Each row is a point on a landscape with many peaks, with its height.
A climber steps from a point to whichever of its 2 nearest points has the largest rise for the distance, and stops where none of them is higher. Distance is the straight distance between rows; heights are no part of it.
q_872: [ -9, -13,   7, -13,  12, -10,  -1,   9,  11,   5, -18,  -7, -16,   0, -22,
  11, -27,  -5,  -7,   9,  -3,   9,  -7,   1,  12, -23,  12,  -1,  11,   8,
 -30,  -3,  14,  -5]  h=27.8
q_771: [-16,   2,  13,   5,  15,   2,   7,  21,   2,   7,  22,  -1,  24, -20, -18,
   4, -16,  -7,  -2, -30, -11, -17,  -2,  11,  -5,  -3, -14,  11,  -4,  -6,
   5,  14,   2,  -1]  h=19.3
q_289: [-11,  -2,  15,   7,   4,  -9,  12,  15,  -5,   5,   4,   6,  -2,   0,   3,
  -2,  -1,   6,   1, -17,   9,   2,  -2,  13,   7,   2,   5,   2,  -6,   6,
  13,   0,  -1,  17]  h=45.7
q_610: [-13,   9,  -5,  -6,  14,  -9,  -7,   3,  13,   9,   3,   0,   8, -13, -27,
  15,  -8,  -8,  -5,  -3, -21,   0,   6,   6, -11,  -3,  -4,  -1,  18, -16,
 -20,  14,   2,  -8]  h=56.4
q_122: [-23,   8,   7,  15,   7,  -7,  21,   0,  -5,   1,  18,   7,   9,   0, -26,
   6,  -6,  -9,   8,  -4,  -6,   2,  13,  20,  -1,  21,   4,  -4,  10, -10,
 -11,  16,  -3,  11]  h=8.1
q_52: [ -4,  -2,  23,  -6,  15,  -4,  -3,   5,  20, -11, -35, -11,  32, -41,   2,
   8,  -7,  20,  -9, -27,  -2, -13,  -6,  -9,  -7,  -8, -25,   8, -10, -11,
   6, -11, -13,   4]  h=1.5
q_409: [  1,   1,  -3,   6,  -8,  20,  -1,  13,  13, -14, -13, -20,  23,  -3,  33,
  -3,   5,  26,   6, -21,   2, -10,  -3,   4,   2,   1, -19,  21, -10,  -4,
  18,   7,  -7, -11]  h=20.6
q_179: [  4,   2,  -3,  10, -18,   6,   2,  -2, -10,  -1,  -3, -19, -46,  26,   4,
   3,  -4,  -2,   5,  12,  18,  16,   0,  18,   4,   6,  19,  -7,  -8,  12,
  12,  -4,   2, -16]  h=46.0
q_945: [  2,  16,  -7, -14,  18, -24, -22,   0, -10,  21,  -5, -10, -15, -14,  -3,
  10,   7,  14,  -6, -11,  11,  20,   2,  -1, -33,   1,  -5,   0,  -6, -15,
  37, -12,  -5,  -4]  h=31.1
q_552: [  5,   8,   9, -19,   6,  -5, -12,  -1,  14,  -6, -10,  -1,  29, -42,  13,
   3,   3,   8,  -1, -19, -13, -12,  -1, -15, -16,  -4, -28,   0, -10, -17,
  21, -16, -11,   1]  h=0.4
q_851: [ -5,   5,  16,   5,   2, -20,  18,  -5,  -6,  11,  13,  14,  -2,  -9, -32,
   8,  -4,  -9,   4,  -5, -10,  -7,  10,   7,  -1,  18,  21, -21,   9,  -3,
 -17,  -5,   0,  14]  h=9.9
q_554: [  9, -10,   9,   5,  11,  -9,   3,  13, -14,  30,  19,  31,  -8,   2,   1,
 -17,  17, -11,  -2,  -4,   1,  -8,  -8,  -6,  12,  -7,   5,  -3,   7,  16,
   6,   6,   3,  25]  h=12.2
q_830: [ 12,  -4,   1, -15, -18,  19,  -6,   0,   4,  -9,  18,   1,  14,  -7,   9,
   4, -16, -25,  -2,  -9, -21, -28, -16,  -3,   8, -19, -12,   0, -12,   1,
   4,  -6,   6, -16]  h=27.7
q_311: [  0, -10,   9,  -3,  12,   9,  -4,  25,  -7,  22,  34,  17,  22, -18, -14,
   2, -16, -21,  -4, -25,  -9, -23, -18,  -6,   5, -23, -18,  19, -10,   1,
   3,  12,  13,  -1]  h=22.1
q_425: [ 11,  -3,  11,   7,  -8,   5,  14,   8,  13,   7,   2,   3,  -1,  -5, -30,
  13, -17, -21,   1,  -8, -30, -28,  -1,   6,  15,  -6,  18,  -8,   9,   7,
 -30,  -1,  10,  -6]  h=21.1
q_246: [ 17,  14, -30, -11,  11,  -3, -14, -20,  11,  11, -26, -17, -13,  -5, -11,
  12,   7,  10,  -7,  16,  -6,  11,  11, -13, -11,   9,  15,  -6,  23, -14,
 -17,  -5,   1, -17]  h=30.9
q_817: [  7,   4, -11,  -7,  -6,   5,   8, -11,  26, -12, -43, -21,  -6,   2,   0,
  13,  -4,  13,  -1,  11,  -9,  -5,  12,   0,  21,   3,  17,  -8,  17,  -1,
 -23,  -5,  -2, -16]  h=26.4
q_123: [ -3, -22,  19,   4,  -1,   9,   0,   7, -11,   1,  26,  30,  -3,  14,   3,
  -7,  -7, -16,  -9,  13,   9,   3, -13,   2,  12, -28,  -3,  11, -23,  12,
  -4,   4,  -6,  13]  h=18.7
q_391: [ 11, -10,   1, -26,  15, -24, -21,   0,  -4,  17, -22,  16, -16,  -4,   9,
  -9,   5,   7, -13,   8,   9,   4, -12, -19,   4, -23,   8,  -6,   4,  10,
   3, -19,   5,  13]  h=43.3
q_957: [  6,  -6, -15,  -4,  25,   4, -24,  26, -10,  26,   2,   1,  -3,   2,  14,
 -15,  16,  18,  -4,  -9,   9,  17, -11, -10,  -9, -18, -12,  26,  -5,   5,
   9,  12,   9,   5]  h=15.3
q_196: [  8,   1,  -8,   6,  15, -13,  16,  -7, -21,  18,   6,  15, -27,  21, -11,
  -4,  19,  -8,  15,  21,  26,  17,  -5,  -3,   2,   5,  25, -17,   8,  15,
   0,   7,   4,  18]  h=47.6
q_633: [-17,  -5,   9,  -1,   6,  16, -11,   7,   4, -16,  17,   6,  40, -12,  11,
  -3,  -9,   5,   1, -16,   0,  -2,  -5,  -5, -11,  -4, -37,  24, -20,  -5,
   4,   3,   4,   1]  h=25.1
q_466: [ -6,  -9,  17,   8,   8,  -6,  15,  18,   8,  13,  -5,   1, -13,  -7, -32,
  10, -26, -11,   0, -10, -16,  -6,  -5,  12,  12, -10,  16,  -6,  11,   7,
 -27,   7,   9,   2]  h=24.3
q_939: [ -5,  -1,  24,   1,  13, -25,  -3,   5, -15,  22,  26,  28,  22, -29, -14,
  -7,   1,  -7,  -6, -30,  -1, -19,   0,  -9,  -9,   3,  -8,  -1,   0,  -6,
  17,  -1,   1,  24]  h=14.8
q_271: [  9,  12,   0,  -3,  -8,   4,   6,   9,   3,   8,  12,  -4,  11, -20,   6,
   2,   1,  -1,   1, -26, -16, -26,   4,   6,   0,   9,   3,  -7,   5,  -6,
  18,   4, -11, -12]  h=35.8
q_75: [-15,  -1,  26,   2,  -3, -19,  16, -14,  -3, -26, -19,  13,  20,  -4,  15,
 -10,   4,   6,  -5, -16,  17,  -8,  10,  -1,  11,  10,  -1,  -5, -11,   7,
  21, -23,  -7,  32]  h=40.0
q_525: [ 17,   5,   3, -12, -15,  10,   2,  -6,   8,  -4,   2,   2,  21, -24,   7,
   2,  -8, -20,  -2, -21, -27, -38,  -4,  -8,  10,  -4,  -7,  -6,   3,  -3,
   9,  -8,  -5, -10]  h=31.3
q_290: [ 19,   6, -12, -14,  16,   8, -23,   3,  11,  11, -40, -24,  -7, -28,  14,
  -1,  -5,  30, -19,  -9,  -9,  19, -11, -17,  -9, -16,  -9,   6,  -3,  -8,
   9,  -5,  -7, -14]  h=9.3
q_479: [-16,   3,  18,  -5,  15, -20,  -5,  11,  -3,  11,  25,   8,  29, -30, -19,
  10,  -9,  -4,  -2, -26,  -5, -10,  -1,   3, -18,  -3, -19,   4, -12, -14,
  16,   2,  -5,   7]  h=17.0
q_6: [ 10, -12, -20,   7,   1,  16,  -2, -12,   8, -10,   0,   9,  15,  25,   2,
 -13,  14,  -4,   0,  27,  -2,   0,   9, -21,  16,   4,   0,   9,  12,   7,
 -48,   9,  13,  12]  h=16.4
q_505: [-25,  13,   5,  -4,  -2, -15,  -4, -17,  -9, -21,  18,   5,  13,  -3,   1,
   6,   5,   3,   4,   4,  14,  22,   4,  10, -28,  12, -16,  -7, -19, -19,
  32,  -6, -12,   9]  h=40.8
q_847: [ -6,   2, -18,  -8,   6,   5, -14,  -8,  -7,  -4,   2, -19, -29,  25, -15,
   9, -27,  -5,  -9,  30,   2,  35,   4,   3, -11, -10,   2,  14,  -1,  -1,
 -25,   0,  12, -24]  h=35.6
q_649: [ -6, -14, -10,   0,  27,   6,   6, -10,  -3, -13,  -3,  16,  16,  19,  -7,
 -17,   2,  -2,   1,  31,  13,  10,   7, -24,  21,   1,   1,   8,  19,  13,
 -52,   5,  13,  23]  h=14.6
q_682: [-20,  -5,  38,  -1,   7, -10,   9,  13,   4, -15,  -4,  -2,  24, -16, -10,
  15, -19,   6,   3, -26,   7,  -6,  -5,   7,  -3,  -9, -21,  13, -34,   1,
  11, -18,   1,   7]  h=31.4
q_643: [ 10,   3, -15,  -2, -23,  23,  -7,  -4,  14, -15,  -7, -10,   4,   6,  19,
  -1,   1,  -4,   0,   3, -19, -14,   2,   3,   4,   0,  -6,   4,   6,  -2,
  -5,   7,   0, -23]  h=21.3
q_413: [  1,  12, -12, -17,  -2,  -2, -26,  -9,  -3,   1,  24,   3,  18, -20,  13,
  -2,   6,  -5,   3,  -1, -12,   1,   5, -14, -29,   4, -25,  -1,  -7, -24,
  27,  -2,  -5, -11]  h=38.2
q_338: [ 29,  12, -22,  -5, -10,   0, -15, -12,   8,  18,   1,  -6, -13,   1,  -9,
  15,  18,  -9,   2,   6, -18, -10,  10,  -8,  -6,   8,  18,  -8,  13,  -8,
 -10,   0,   3, -21]  h=35.7
q_655: [  4,  -8,  -1,  -9,  -2,  -2,  -5,  10,   9,   4, -29, -10, -22,   7,  12,
  -2,  -3,   9,  -4,  -2,   3,   5,  -6,   3,  15, -15,  16,   0,   2,  14,
   3,  -8,   3,  -1]  h=37.7
q_273: [ -4, -12,  -2,  -6,  18,  -8,  17, -19,  -9, -18,  -1,  12,   9,  29, -12,
  -1,   3,  -4,   3,  43,  27,  15,   4, -21,  20,  -2,  18,  -1,   7,  12,
 -36,  -6,   6,  23]  h=12.8
q_761: [  0,  -2, -13,  -2, -11,   8, -13,  -9, -13,  -9,  -6, -17, -38,  29,   5,
   2, -13,  -4,  -8,  27,  15,  28,  -3,   9, -10,  -6,   4,   7,  -9,   6,
   3, -11,   6, -17]  h=40.6
q_411: [ 12,   9, -19,  10, -34,  11,  -7, -30,  -2, -25,  -6, -12, -14,  20,  17,
  -4,  26,  -5,   5,  25,  15,   2,   4,   4, -11,  22,   6, -12,   0,  -4,
   7,  -9,   3, -17]  h=47.8
q_384: [  9,  -4,  -1,   6,  20,  -5,  -4,  26,   8,  38,  -4,  -5, -12, -21, -20,
   5,  -3,   1, -10, -21, -18,  -6, -15,   2,  -2, -15,   8,   2,  27,  -4,
  -7,  27,  -1,  -4]  h=40.7
q_880: [-12,   6,   9,  -2,  -7, -21,  21, -16,   7, -20, -18,  -9,  -7,   8, -14,
  18, -10,   0,   8,   9,   8,   2,  18,  11,  11,  17,  22, -24,   2,  -1,
 -11, -19,  -7,   1]  h=16.7
q_300: [  4,  -5, -15,   6, -29,  22, -17, -12, -13, -16,  24,   8,  17,   6,  29,
 -25,  21,  -6,  -6,  21,   5,  -2, -10,  -8,  -8,   1, -19,   2,   0,  -7,
   7,  10,  -1, -15]  h=38.1
q_275: [  1,   0,   2,  36,  -5,  21,  37,  10,   2,  15,  21,  -2, -14,  19, -19,
  -2,  -4,  -1,  27,   4, -10,  -2,   6,  13,  13,  33,  16,  -6,  19,   9,
 -18,  20,   2,   4]  h=33.1
q_632: [ 20, -13,   1,  -1, -23,   7, -11,   2, -19,   6,  18,  14, -18,  17,  25,
 -16,  20,  -8,  -3,   9,   7,  -6, -13,  -3,  10, -12,   6,  -3, -12,  14,
  19,  -3,  -3,  -3]  h=15.5
q_933: [  5,  -2, -23,  -6,  11,   9,  -8,   2,  -2,   5, -25, -10, -22,  18,  15,
 -12,   8,  11,   0,  14,  11,  14,  -1,  -6,   9,  -5,  11,   5,  17,  14,
  -5,   4,   6,  -1]  h=34.1
q_356: [ -4,  21, -29,   0,   6,   4,   1, -22,  -6, -16, -14,   0,  10,   6,  21,
 -11,  28,  13,   7,   7,  20,   7,   6,  -2, -19,  23,   0, -11,  14,  -3,
  16,  12,   0,  17]  h=32.9
q_218: [  7,   4,   7, -23, -12, -17, -18, -11,  -4,   5,  16,  18,   7, -19,   7,
   6,   4, -14,   0,  -2, -11,  -7,   1, -11, -14,  -6,  -9, -13, -13, -11,
  27, -21,  -5,   2]  h=43.2
q_515: [  5, -12,   2,  -8,   0,  16, -12,  12,   0,  13,  23,  19,  12,  -6,   1,
  -4,  -7, -25,  -7,  -6, -16, -23, -13, -10,  11, -22, -13,  12,  -2,   6,
  -4,   9,  12,  -1]  h=24.5
q_722: [ -5,   8,   1,  -2,   9, -31,  23, -17,   2,  -9, -12,  -8,   1,   8, -27,
  16,   3,   3,  10,  16,  22,   4,  11,  -5,   8,  23,  32, -22,  20,  -1,
 -21, -11,   1,  15]  h=14.3
q_981: [ 19,  -1, -37,  -8,  20,   9, -15,  -4,  -5,  13, -15,   1, -16,  15,   9,
 -17,  17,   8,  -1,  22,   1,  13,   2, -22,   5,  -4,   9,   2,  24,   9,
 -27,   6,  14,  -1]  h=31.2
q_876: [-18,  -2,  -4,  14,   1,   6,   9,   9,  -2,  -5,   5,  -1,   4,  16,  10,
  -8,   5,   4,   5,  -1,  12,  10,   0,  12,   5,   6,  -3,  10,   2,   5,
   9,  19,  -1,  13]  h=51.8
q_62: [-22,  20, -13,  -4,  10, -13,   3, -18, -13, -16,  -3,   0,   8,   5,   4,
  -1,  14,   9,   7,   3,  28,  20,   4,   9, -24,  19,  -2, -11,  -2,  -9,
  26,  10,  -5,  20]  h=36.3
q_231: [ 13,   7, -28, -17,  20,  -6, -24, -12,   2,  10, -18,   2,  -6,  -9,  -1,
  -4,   0,  11,  -7,  16,  -7,  14,   4, -25,  -6,  -6,   7,  -4,  21,  -4,
 -31,  -4,   9,  -6]  h=28.2
q_875: [ -2,  -6,  -8,   6,   7,  15, -19,  19,  -9,  -3,   1,  -4,  15,  11,  32,
 -18,  15,  26,   5,  -8,  14,  14, -12,  -9,  -7, -12, -21,  31, -21,   6,
   7,   7,   6,   1]  h=16.8
q_185: [ 12,   5,  -5,  19,  16, -10,  28,   1, -10,  24,   0,  12, -21,  12, -12,
  -7,  23,  -3,  22,   6,  16,   2,  -3,  -4,   8,  21,  27, -22,  23,  19,
  -7,   6,   2,  27]  h=42.4
q_788: [ 26,  -3, -24,   5, -20,  14, -12,  -6,   2,  10,   5,  -5, -21,  24,   1,
   3,  19, -12,   1,  21,  -7,  -1,   3,  -8,   2,   2,  14,   3,   6,   4,
 -18,   4,  11, -19]  h=40.9
q_22: [ -7,  15,   5,   4, -21,  -5,  21, -15,   8, -20,  -2, -11, -12,   4, -11,
  18,  -4,   0,  13,   3,  -4,  -4,  18,  24,  -2,  26,  13, -27,  -4,  -7,
  -3, -13, -12, -13]  h=18.9
q_368: [ -6, -10,  -8, -19,  18,  -7, -12,  -1,  -6,   8,   1,  -2, -23,  16, -22,
   8, -24,  -8,  -7,  29,  -1,  29,  -2,  -8,   2, -23,  11,   8,   2,   2,
 -32,  -4,  18, -12]  h=31.6
q_477: [ 13,   3,  -7, -20,  -1, -16, -26,  -6,  -7,  16,   1,  17, -10,  -6,  11,
  -3,  13,  -4,  -8,   5,  -4,   0,  -2, -13, -10, -10,  -1,  -5,  -3,   0,
  18, -14,   4,   4]  h=48.9
q_604: [-30,  13,   0,  14,   6,   1,  17,  16,   1,  -8,  23, -16,   5,   1, -18,
  11, -15,   6,   7, -13,  -4,   7,  10,  33, -13,  16, -11,   0,  -2, -15,
   9,  23,  -7,  -9]  h=6.3
q_568: [ -9, -20,  15,   2,  -5,  20,   3,   0,   4, -13,   5,  20,   0,  19,  -3,
  -4, -19, -21,  -9,  18,  -2,  -1,  -7,   1,  20, -25,  -5,  13, -12,  17,
 -27,   1,   9,   8]  h=20.7
q_932: [-26,  -6,  28,  -5,   3,  -2,  -2,   3,   1, -23,  17,   5,  35, -13,  -4,
  12, -18,  -2,   3, -12,   6,   6,  -3,   3, -16,  -7, -36,  17, -40, -11,
  13, -11,  -4,   3]  h=28.0
q_32: [ 21,  -6,   7,  -5, -26,  -8,   4, -14,   6,   1,   2,   7, -16,  12, -13,
  16,  -2, -19,   1,  14, -14, -10,   5,  -3,  13,  -2,  24, -16, -11,   7,
 -23, -22,   4,  -6]  h=14.9
q_988: [-16,   1,  15,   8, -22,   2,  10, -27,  -3, -33,  13,  14,  22,   3,   5,
  -3,  -3, -16,  -1,   7,  -1,  -8,  14,   9,   3,  14, -10,  -5,  -7,  -8,
   1,  -5, -10,   8]  h=53.2
q_451: [ 14, -20,  14,  -2,  -3,  -3,  -7,   7, -20,  11,  14,  25, -23,  24,  13,
 -15,  11,  -8,  -8,  17,  16,   6, -14,  -4,  12, -27,   7,  -3, -23,  20,
  13, -10,  -8,  14]  h=16.9
q_157: [-17,   8, -12,  -8,  12,   5, -16,  -8,   9,  -7,   1,   8,  21, -11,  -4,
  -2,  -8,   1,  -5,   5, -15,   7,   9,  -4, -13,   1, -15,   5,  11, -10,
 -20,   7,   5,   1]  h=47.9
q_119: [-32,   8,   3,   9,  26, -14,   9,  22,   8,   4,  -3, -21,   5,  -9, -21,
   9, -12,  21,   2, -20,   9,  15,   4,  22, -16,   4,  -8,   6,   5, -15,
   6,  20,  -9,  -1]  h=4.9
q_12: [ 19, -11,  -1,   4,  14,  -1, -10,  31, -10,  38,  11,  12,  -6,   0,  16,
 -15,  26,   7,   1, -18,   4,  -6, -14, -12,  10, -16,  -5,  17,   1,  16,
  16,  12,   6,   9]  h=13.8
q_371: [ -1, -22,   9,  18,   0,  12,  15,   7,  -2,   4,   0,  16,  -8,  24,   0,
 -13,   4, -18,   1,  15,   2,  -4,   0,  -4,  30,  -7,   6,   7,   9,  22,
 -25,   8,   4,  16]  h=23.2
q_121: [-22,  -9,  42,   0,  -1, -16,  18,  -8,   2, -27, -11,   9,  22, -15,  -2,
   1, -15,   0,  -6, -23,  11,  -9,   6,   5,   6,   3, -14,   3, -29,   4,
  14, -26,  -3,  22]  h=35.4
q_129: [ -9,  -1,   1,   2,   0,  21,   1,   6,  14, -18,   0,  -6,  34, -11,  16,
  -5,  -8,   5,  -2, -20, -11, -21,   2,   2,   4,   0, -26,  18,  -2,  -5,
   4,   8,   2,  -3]  h=22.8
q_7: [-30,  -1,  16,  -1,  18, -19,  16,  15,  13, -11, -28, -25,   5,  -9, -13,
  13, -21,  27,  -1, -15,  15,  11,   2,  20,  -3,  -2,  -5,   1,  -2,  -5,
   8,  -2, -11,   2]  h=3.6
q_360: [ -5, -16,  25,  27, -11,  20,  33,   6,  -7,  -2,  15,  16,  -5,  13, -10,
 -12, -20, -17,   8,  -1,  -8, -13,   4,   7,  26,   5,  11,   6,  -2,  17,
 -17,   6,   2,  14]  h=26.1
q_895: [  5,   6,   5,  -4,  14, -24,  -9,  21, -12,  31,   2, -12, -27,  -7,  -9,
  12,  -1,  16,   0, -21,  13,  18,  -8,   8, -18,  -7,   8,   2, -14,  -3,
  29,  -7,   0,  -5]  h=31.0
q_492: [ 11,   0,   0,   0,  14,  -7,  -5,  36,  -5,  39,  11,  -9, -21, -10, -11,
   7,  -3,   7,   0, -24,  -6,   6, -14,   7,  -7, -16,   6,   8,  -2,   2,
  15,  12,   5, -10]  h=35.3
q_124: [  3,   1,  12,  -1,  10, -26,  -1,   5, -20,  28,  21,  35,   6, -14,  -4,
 -10,  16,  -3,  -3, -11,   7,  -7,  -3,  -7,  -2,   0,   5,  -7,  -1,  -1,
  20,  -1,  -1,  29]  h=13.1
q_511: [-16,   5, -16,   2,  17,   5, -10,   2,   0,  -2,   3,   5,  19,  -3,  10,
 -15,   9,  10,  -2,  -2,   0,  11,   4,  -3,  -8,   4, -12,  11,  13,  -6,
  -4,  19,   4,  15]  h=45.5
q_495: [ -2,  -1,   1,  10, -15,   8,  -7,   9,  -9, -14,   5, -11,  15,  11,  32,
  -7,  16,  21,   8, -10,  20,   6,  -9,   1,  -8,   3, -16,  17, -25,  -2,
  27,   3,  -4,  -8]  h=18.6
q_257: [ -8,   3,  -1,   1,   3, -13,   7,  -8, -20,   2,   4,   4, -29,  21,  -9,
   6,   0,  -4,   6,  18,  24,  22,  -2,  10,   0,   2,  20, -13,  -6,   8,
   7,  -2,   0,   9]  h=54.7
q_82: [ -5,  21, -17, -14,  11, -18, -27, -12,  -7,  12,   8,   2,   1, -18,  -2,
   9,   9,   2,  -1,   1,  -6,  15,  10,  -6, -38,   6, -14, -10,   0, -24,
  33,  -8,  -4,  -4]  h=34.4
q_966: [ -5,   0,  17,   8,  10, -32,  31,  -8,  -2,   7,   2,   3,  -7,   3, -44,
  12, -10,  -2,  10,   6,  10,   3,   8,   0,   9,  22,  33, -21,  14,  -1,
 -30, -10,   0,  17]  h=12.0
q_686: [ 11,  -1, -24,  10, -17,  13,  -4, -19,   0, -16,  -5,  -7, -11,  32,   8,
  -6,  21,  -2,   5,  30,  13,   8,   5,  -5,   0,  12,  12,  -5,   6,   3,
 -18,   4,   7,  -7]  h=46.7
q_292: [  0,   4,  14,  10,  -3,   0,  16,  15,   4,   3,  -5,  -5,  10, -13,   9,
  -3,   3,  13,   3, -32,  -2, -19,   1,   9,   8,   9,   4,   1,   0,   4,
  18,   0,  -8,   7]  h=40.5
q_508: [  3, -15,  -7,  17, -38,  32,  -3,   9,  -8, -13,  19, -11,   2,  18,  23,
 -20,   5,  -9,  -4,  16,   6,  -3, -14,   9,   5,  -7, -10,   9,  -6,   4,
   6,  17,   4, -29]  h=33.9
q_26: [ 10,  18, -23, -14,  -3,  16, -20, -15,  11, -17, -11, -23,  -3, -23,  17,
  -1,  -6,   9,  -2,   6, -23,  16,  12,  -7, -29,   6, -28,  -1,   0, -22,
   9,  -5, -10, -25]  h=6.9
q_272: [ 19,   5,   1, -11, -10,  -8,   2, -14,  17,   4, -45, -14, -19, -15,  -2,
  15,   1,   7,  -7,   3, -11, -11,   3,  -2,  14,   0,  25, -23,  14,   1,
  -4, -17, -12, -11]  h=30.0
q_235: [-25,  -2,  20,   4,  18,  -2,  13,  12,  18, -17, -36, -22,  25, -16,   1,
   8, -16,  35,  -3, -23,  13,   1,   1,  10,   1,  -1, -23,  16, -10,  -6,
   2,  -3,  -8,   3]  h=2.7
q_349: [  9,  10, -16,   4, -35,  13, -14, -22,  -9, -16,  14,  -7,  -3,   5,  26,
 -11,  25,  -7,   1,  11,  11,  -2,  -3,   1, -20,  19,  -8,  -8,   3,  -9,
  27,  -1,  -4, -24]  h=42.6
q_986: [ -8,   1,  15,  10, -18,  -6,  14, -32, -10, -29,  -3,  24,  20,   7,  13,
 -11,  13, -13,  -1,   5,   9, -15,  15,  -4,  11,  19,   2,  -6,  -4,   3,
   3, -13,  -8,  28]  h=46.1
q_961: [ 15,  -3,  11,   4, -25,   2,  16, -14,  14, -12,   5,   6,  10,   5, -20,
  13,  -9, -22,   3,   4, -21, -26,  13,  -2,  18,   8,  14, -10,  -6,   1,
 -32, -16,   6,  -2]  h=17.6
q_437: [ 16,  -2,   7, -19,  -4, -17,  -5,  -1,  11,   6, -43, -12, -29,  -9,   9,
   7,  -4,  13, -12,  -4,   3,   3,  -8,  -3,  10, -15,  19, -14,   1,  10,
  13, -24,  -8,  -7]  h=33.8
q_321: [ -4, -15,  -1,  30, -22,  35,  18,  21,  -1,  -3,  27,  -9,   2,  20,  10,
 -16,  -9, -11,   8,   2,  -4,  -8, -12,  13,  18,   0, -10,  15,   6,   8,
  -4,  35,   2, -15]  h=30.1
q_112: [-16,   6,   7,  -7, -19,  -5,  -1, -24,   4, -37,   6,   2,  19,  -5,  13,
   2,   2,  -5,   6,  10,  -3,   5,   9,   5, -18,  15, -21,  -9, -12, -15,
  18, -12, -13,   3]  h=46.2
q_699: [  0,   7,   2,  -1,  16, -20,  -6,   9,   7,  28,   1,  -3,  -5, -29, -35,
  17,  -8,  -3, -11, -15, -19, -10,  -4,   4, -16,  -7,   7, -13,  23, -17,
 -10,  16,  -8,  -8]  h=47.4
q_656: [ 16,  -7, -18,   2, -10,  29,  -7,  -2,  20,  -4, -15,  -2,   6,  12,  12,
  -6,   7,  -3,  -2,  12, -22, -17,   6, -10,  19,  -5,   3,  11,  16,   8,
 -39,  10,  11,  -8]  h=18.8
q_312: [ -9,   3,  -8,   2, -12,  10,   4,  -8,  16, -20, -20, -13,  -1,  12,   9,
   4,  -7,   4,   3,   9,  -7,  -1,  11,   9,   8,   6,   2,  -1,   8,   0,
 -13,   1,   0,  -9]  h=23.7
q_261: [ 25,   4,  -1, -13,   2,   1, -16,  13,   7,  20, -21, -17,  -9, -20,   9,
  12,   6,  15, -11, -20, -10,  -1, -11,  -7,  -4, -22,   1,   8, -12,  -2,
  24, -10,  -5, -16]  h=10.8
q_189: [  9,  18, -24, -12,  20,  14, -23,  -3,  10,  -2, -22, -20,   3, -33,  16,
  -6, -10,  27, -12,  -5, -15,  26,   5, -14, -22,  -3, -23,   2,   2, -16,
   5,   0,  -9, -14]  h=8.0
q_458: [ 27,  -7,  -7,   1, -30,  13, -13,   9, -14,   9,  13, -10, -26,  11,  29,
  -8,  11,  -5,  -2,  -4,   6, -10, -15,   0,   2,  -6,   5,   2, -13,  10,
  28,  -4,   1, -26]  h=14.1
q_673: [  1,  10,   5,  28,   7,  11,  37,   2, -12,  17,  15,  11, -18,   9, -11,
 -12,  11,   5,  28,  -1,   4,   0,  -3,  12,   0,  43,  23, -17,  19,   9,
   4,  10,  -3,  22]  h=37.6
q_191: [ -9, -11,   4,  37,  -9,  25,  28,  15,   0,  -1,  19,   0,  -2,  21,  -6,
  -7, -10, -10,  14,   1,  -9,  -7,   6,  14,  21,  13,  -1,  10,  14,   9,
 -15,  30,   2,   0]  h=29.5
q_94: [ 33,   3, -12,  -9, -10,   7, -22,  13,  -5,  25,  -3, -14, -26,  -2,  20,
   0,   9,   2,  -9,  -9,  -5,  -5,  -9,  -5,  -4, -16,   6,  11,  -6,   6,
  29,  -5,   2, -21]  h=12.5
q_901: [ -7,  -8,  10,  -6, -10,  -9,  11, -29,  -2, -27,  -4,  15,   1,  22,  -5,
   5,  -4, -12,   0,  35,  17,   9,   6,  -7,  17,   1,  13,  -6, -10,   7,
 -24, -19,  -4,  15]  h=10.9
q_109: [-13,   9,   3,   1, -14,   2,  12,  -5,  14, -24,  -5, -16,   3,   3,  -7,
  12, -15,   0,   5,  -2, -13,  -7,  12,  22,  -1,  11,  -8, -10,  -3,  -8,
   0,  -1, -10, -18]  h=21.2

Where does a climber stop that starts at each point below?
q_124: q_876
q_932: q_988
q_554: q_988
q_123: q_257
q_830: q_876
q_425: q_257
q_189: q_257
